Points on a hilly landscape, in no order, each with its height.
A ball rolls from a point to the lowest of its 6 nearest points, and stops where none of them is lower. Distance is the straight distance between rows; heights are no part of it.
<717> (h 510): [103 100 143 181 105 122  86 144 105]
<46> (h 301): [121  92 140 166 121 112  88 138  97]
<287> (h 90): [111 143 120 180 140 139  55 162 100]
<959> (h 329): [135 104 109 176 174 120 136  72 133]
<445> (h 249): [113  96 100 165 209 118 141  86 139]
<577> (h 644): [111  94  82 159 227  92 143 113 141]
<653> (h 613): [128 167 167 126  89 177 114 126 128]
<364> (h 526): [137 151 108  87 155 134 129 152 131]
<5> (h 125): [111 141 119 189 134 153  54 163  98]
<73> (h 711): [117 156 145 122  92 195 112 117 111]
<460> (h 415): [119 162 167 128 100 167 122 135 147]
<673> (h 577): [140 150 159  94 157  77 166 111 141]
<411> (h 197): [105 100 156  54 127 108 195 134 143]
<365> (h 333): [130 121 136 174 140 100  82 126  90]
<399> (h 370): [156  82 119 105 133 125 119 125 118]
<764> (h 379): [ 99  80 122 142  93 150 116 142 109]
<489> (h 308): [109 153 180 134  97 133 147 143 156]
<263> (h 521): [127 156 162 122  50 124 155 125 136]
<781> (h 710): [150 125 119 170 145 102  97  97  93]
<462> (h 491): [159 129  88  89 145 131 139 127 139]
<129> (h 438): [100  88 117 126 101 156 115 149 111]
<145> (h 263): [114 163 171 134 110 147 133 138 154]
<180> (h 512): [150 123  97  82 144 137 129 144 130]
<966> (h 699): [130 148 167  99 152  82 151 125 142]
<1056> (h 264): [117  79 131 139 118 121 102 140 101]
<634> (h 314): [125 161 177 133  91 146 136 129 152]
<983> (h 471): [123 165 153  99 159 112 135 144 137]
<148> (h 527): [102 125 168 107  96 103 173 137 153]
<45> (h 595): [ 94 114 124 119 115 180 120 148 122]
<846> (h 558): [136 158 159 110  44 121 142 134 129]
<783> (h 470): [176  94  98 104 139 133 137 106 142]
<682> (h 133): [120  80 112 153 218 116 148  87 154]
<754> (h 554): [164  85 107 122 162 131 155 104 191]
<848> (h 493): [162 137  79  95 153 134 164 117 166]
<900> (h 582): [103 107 110 145  57 175 116 127  85]
<444> (h 627): [134 175 142  93 161  97 148 132 136]
<71> (h 200): [150  92 129 137 134 104 101 121 102]
<573> (h 462): [ 97 154 152 117 137 166 124 153 133]
<343> (h 351): [106 145 179 126 105 112 149 142 161]
<1066> (h 293): [109 155 173 132 114 130 137 142 154]
<945> (h 556): [144 151  82 106 165 124 179 116 174]
<370> (h 532): [103 135 151 100  57 123 182 127 138]
<583> (h 352): [107 104  71 174 210 105 139 112 137]
<15> (h 660): [136 142  93 167 157 119  82 129  90]
<545> (h 581): [134 158 156 102  32 121 139 145 111]
<483> (h 487): [169 116  84  95 148 130 152 118 159]
<941> (h 488): [164 125  83  94 140 136 143 121 154]
<436> (h 690): [153 172 175 112  45 144 108 142 118]
<166> (h 309): [138 120  76 161 135 161  45 169  82]
<606> (h 772): [138 171 164 117  78 185 101 122 113]
<905> (h 498): [143 105 108  87 138 139 123 144 119]
<1050> (h 561): [155 108  93 117 161 128 166 116 191]
<795> (h 107): [114 144 180 109 132  89 154 145 142]
<749> (h 522): [155 119 114 163 160 109 119  83 110]
<672> (h 502): [147 143 156  90 151  71 177 101 143]
<395> (h 96): [104 102 163  75 119  96 184 132 144]
<22> (h 157): [125 143 100 168 148 156  53 161  90]
<859> (h 460): [111  91 121 114 115 152 116 152 111]
<979> (h 567): [112 126 118  91 148 151 120 155 126]
<758> (h 603): [106 133 124 132  79 195 110 121  98]
<372> (h 341): [124 120 172  82 133  73 169 129 140]
<381> (h 629): [141 170 112 100 164  99 162 106 140]
<416> (h 812): [153 147  62 172 146 124  88 128 105]
<272> (h 524): [154  87 115 151 164 126 136  75 153]
<1063> (h 698): [147 170 172 129  64 157 111 132 133]
<172> (h 494): [151 153  86  89 151 126 147 136 145]
<695> (h 194): [ 94 122 157  90  76 125 191 121 139]
<161> (h 735): [104 140 138 122 101 198 121 132 114]
<981> (h 591): [139 145  58 179 155 127 109 111 116]
<828> (h 312): [138 138  79 184 166 120 124  89 118]
<151> (h 525): [106 119 116  99 133 164 118 159 119]
<958> (h 449): [139 134 167  81 149  75 171 113 147]
<31> (h 481): [ 97 112 160  89  93 112 188 131 148]
<271> (h 650): [106  99 143 194  83 134  86 141 107]
<409> (h 182): [123 142 121 183 143 120  67 150  87]
<211> (h 485): [169  96  96 109 142 137 146 111 163]
<818> (h 255): [134 101 153  43 136  84 195 123 145]
<929> (h 371): [165  93 121 140 140 106 108  94 112]
<925> (h 830): [144 168 174 110  62 165  93 140 114]
<842> (h 349): [114 158 170 119 148 122 130 154 151]
<144> (h 246): [140 146  80 172 149 142  65 156  91]
<774> (h 679): [145 177  99  99 171 108 173 101 158]
<170> (h 641): [139 142  69 177 156 119 106  98 111]
<857> (h 248): [135  78 134 131 128 110 106 133 102]
<61> (h 140): [114 120  72 184 187 123 134  98 130]
<871> (h 311): [110  77 139 152 101 128  99 145 104]
<34> (h 183): [127 122  87 187 172 121 135  86 124]
<827> (h 396): [117 109 143 184 122 111  76 147  95]
<437> (h 599): [140 175 120  94 168 106 155 128 137]
<430> (h 350): [104 123 145 192 113 134  72 147 100]
<426> (h 528): [141 164 115  89 163 121 134 141 137]
<1015> (h 661): [150  79 116 137 179 130 150  96 187]
<510> (h 557): [ 94 115 115 130  85 185 120 134 107]
<995> (h 608): [146 164 145 101 170  80 173 103 142]
<1021> (h 437): [109 143 167 121  66 114 166 134 151]
<585> (h 478): [100  88 119 152  77 150 112 140 104]
<772> (h 630): [141 163 170  98  37 129 102 169 105]
<337> (h 459): [106  85 141 170  89 125  99 145  98]

Write out the way that a ball takes from each point below.
<365> => <409>, <287>
<945> => <483>, <783>, <399>, <71>
<370> => <695>, <395>
<749> => <34>, <61>
<1050> => <211>, <783>, <399>, <71>

Call two points neighbours if one is among the 6 nearest of the other. Go from one point of each pair to the other, from neighbour to neighbour, staying as low as possible. Name the highest point that can't be avoided.
<287>, <71> => <365>
<795>, <71> => <151>
<287>, <61> => <749>
<61>, <682> => <445>
<795>, <395> => <372>
